Each row is a point on a landscape with many valleys, with its height.
From any point a ball takes the steepest step (drop divided by distance) to one of its 6 nearest points. It stops when none of these is lower. Distance is the straight distance between rows; heights are no part of it.
j765: [  8 -10   1   0  24  33 -17  40  31]  (h 19.5)
j909: [-6 -7  8 38  4 15 10 30  2]  (h 19.9)
j377: [ -4  13  18  12 -20 -21  19 -26 -16]  (h 23.6)
j123: [ -2 -18  -3  52  11  25  15  44  -4]  (h 10.2)
j229: [ -3  19 -27 -96   0 -10 -42 -30   7]  (h 11.1)
j336: [ -2  14  -6 -62   6  -2 -39  -7  20]  (h 11.5)
j462: [ -7   7  14  22 -26 -27  24 -29 -28]  (h 30.3)
j714: [  9  17  16 -11 -22 -24  24 -54 -14]  (h 19.7)
j239: [ -3  11  15  14 -25 -27  26 -38 -26]  (h 23.7)
j280: [-15  -4   7  45 -16 -10  17   9 -23]  (h 15.7)
j686: [  2  20  -9 -74   0 -12 -29 -33  16]  (h 12.8)
j594: [-16 -37 -32  79   2  -4  21  45 -41]  (h 6.0)
j757: [-3  4 14  7  3 10 -6 12 16]  (h 51.3)
j706: [-21 -14  -7  58 -17 -21  19  13 -36]  (h 13.9)
j304: [ -1  -3  -8 -31  20  23 -39  30  34]  (h 19.8)
j188: [  3 -11   2  20  18  32  -4  39  22]  (h 20.6)
j207: [  3  16  13 -37  -4 -10 -12 -26  14]  (h 17.8)
j379: [ -1  -3   7   0  13  23 -13  29  27]  (h 19.6)
j625: [ 23 -28 -13  39  44  53  16  62   8]  (h 64.9)
j868: [-16 -22 -13  67  -4  -2  18  34 -29]  (h 13.5)
j852: [-21 -17  -9  62 -11 -17  18  22 -35]  (h 13.6)
j273: [  3  14  18   1 -20 -23  21 -38 -13]  (h 19.3)
j111: [-4  5 19  8 -7 -2  1  0  5]  (h 81.6)
j374: [  1  -3   3 -10  17  23 -24  28  30]  (h 19.0)
j367: [ 16  19 -13 -80  -3 -18 -14 -59  12]  (h 22.6)
j406: [-10   6  13  29 -22 -23  23 -17 -28]  (h 46.6)
j26: [ -9  16 -20 -80   5  -1 -50  -6  15]  (h 20.5)
j693: [ 17 -30 -13  49  36  47  20  60   1]  (h 83.0)
j410: [ 16  16  11 -11 -29 -30  37 -69 -21]  (h 9.9)
j561: [ 10  20  -7 -75  -2 -15 -20 -46  12]  (h 13.4)
j397: [ -2   8  15 -10   2   4 -14   2  19]  (h 56.0)
j416: [ -1  13  22   2  -9  -9   5 -15   3]  (h 44.6)
j630: [ -1  13  13 -26   0  -4 -15 -12  18]  (h 51.5)
j695: [ -9 -42 -36  81  11   4  23  53 -42]  (h 1.9)
j717: [-3 -1 14 15  5 14 -3 20 16]  (h 38.9)
j859: [ -2   2  12  -8  11  15 -16  18  25]  (h 22.3)
j880: [  3 -19  -3  44  19  33  12  48   7]  (h 25.1)
j812: [ -2   3  -3 -33  14  16 -37  20  32]  (h 2.7)
j208: [-14  -1  10  41 -19 -18  18  -1 -26]  (h 27.5)
j664: [ 22  18  10 -28 -20 -24  30 -72  -8]  (h 29.8)
j116: [  2  16   6 -46   3  -5 -25 -17  19]  (h 2.2)
j517: [ 19 -25  -9  29  41  52   6  59  15]  (h 49.7)
j520: [ -2  13  20   1 -16 -17  13 -29  -7]  (h 20.1)
j987: [  6  18   3 -60  -2 -13 -21 -37  15]  (h 14.1)
j141: [ 12  20  12 -38  -9 -15  -1 -46   9]  (h 17.0)
j490: [ 13 -17  -6   5  35  46 -13  52  29]  (h 21.3)
j243: [ 17  19  15 -30 -16 -20  17 -60  -1]  (h 19.2)
j983: [ -4 -33 -19  70  17  20  26  50 -25]  (h 45.4)
j326: [ 22  19  -2 -67 -12 -20   3 -71   9]  (h 33.3)
j675: [ -1  14   8 -36   3  -1 -25  -8  21]  (h 22.8)
j548: [ -1  12   3 -39   5   4 -30   1  25]  (h 23.0)
j822: [ 16 -22  -7  21  32  47  -2  53  21]  (h 27.6)
j916: [-22 -34 -29  77  -7 -19  16  33 -45]  (h 39.3)
j715: [ -5   7 -10 -54  12  10 -47  14  26]  (h 24.7)
j840: [  9  17  19 -19 -13 -19  12 -44  -2]  (h 18.1)
j944: [ -1   6  10 -19   6   9 -21   9  25]  (h 30.2)
j639: [-16  -1   2  42 -27 -34  25 -15 -42]  (h 40.9)
j148: [ -2  16 -14 -76   4  -6 -40 -16  16]  (h 13.1)
j708: [ -1  10  12  14 -31 -33  34 -48 -35]  (h 29.3)
j272: [-16 -50 -51  88   6 -22  12  44 -50]  (h 37.2)
j354: [-11   5  16  25 -17 -15  16 -10 -15]  (h 54.2)
j49: [ 26  13   4 -22 -31 -27  45 -86 -17]  (h 50.4)
j339: [  4 -23 -10  56  20  34  19  50  -5]  (h 45.6)
j290: [-11  -5  11  36  -7   2  10  16  -6]  (h 23.9)
j551: [ -1  12   0 -52   4  -1 -36  -8  23]  (h 10.3)
j77: [  -2   20  -36 -107   -3  -11  -39  -36    2]  (h 5.0)
j101: [-14 -18  -4  58  -2   8  18  33 -18]  (h 13.3)
j522: [  1 -13   3  30  14  30   5  39  14]  (h 21.5)

Where does a ball stop that starts at each point below?
j639 | j123
j188 | j812
j397 | j812
j517 | j812
j717 | j812
j561 | j77
j406 | j116
j686 | j77
j111 | j116
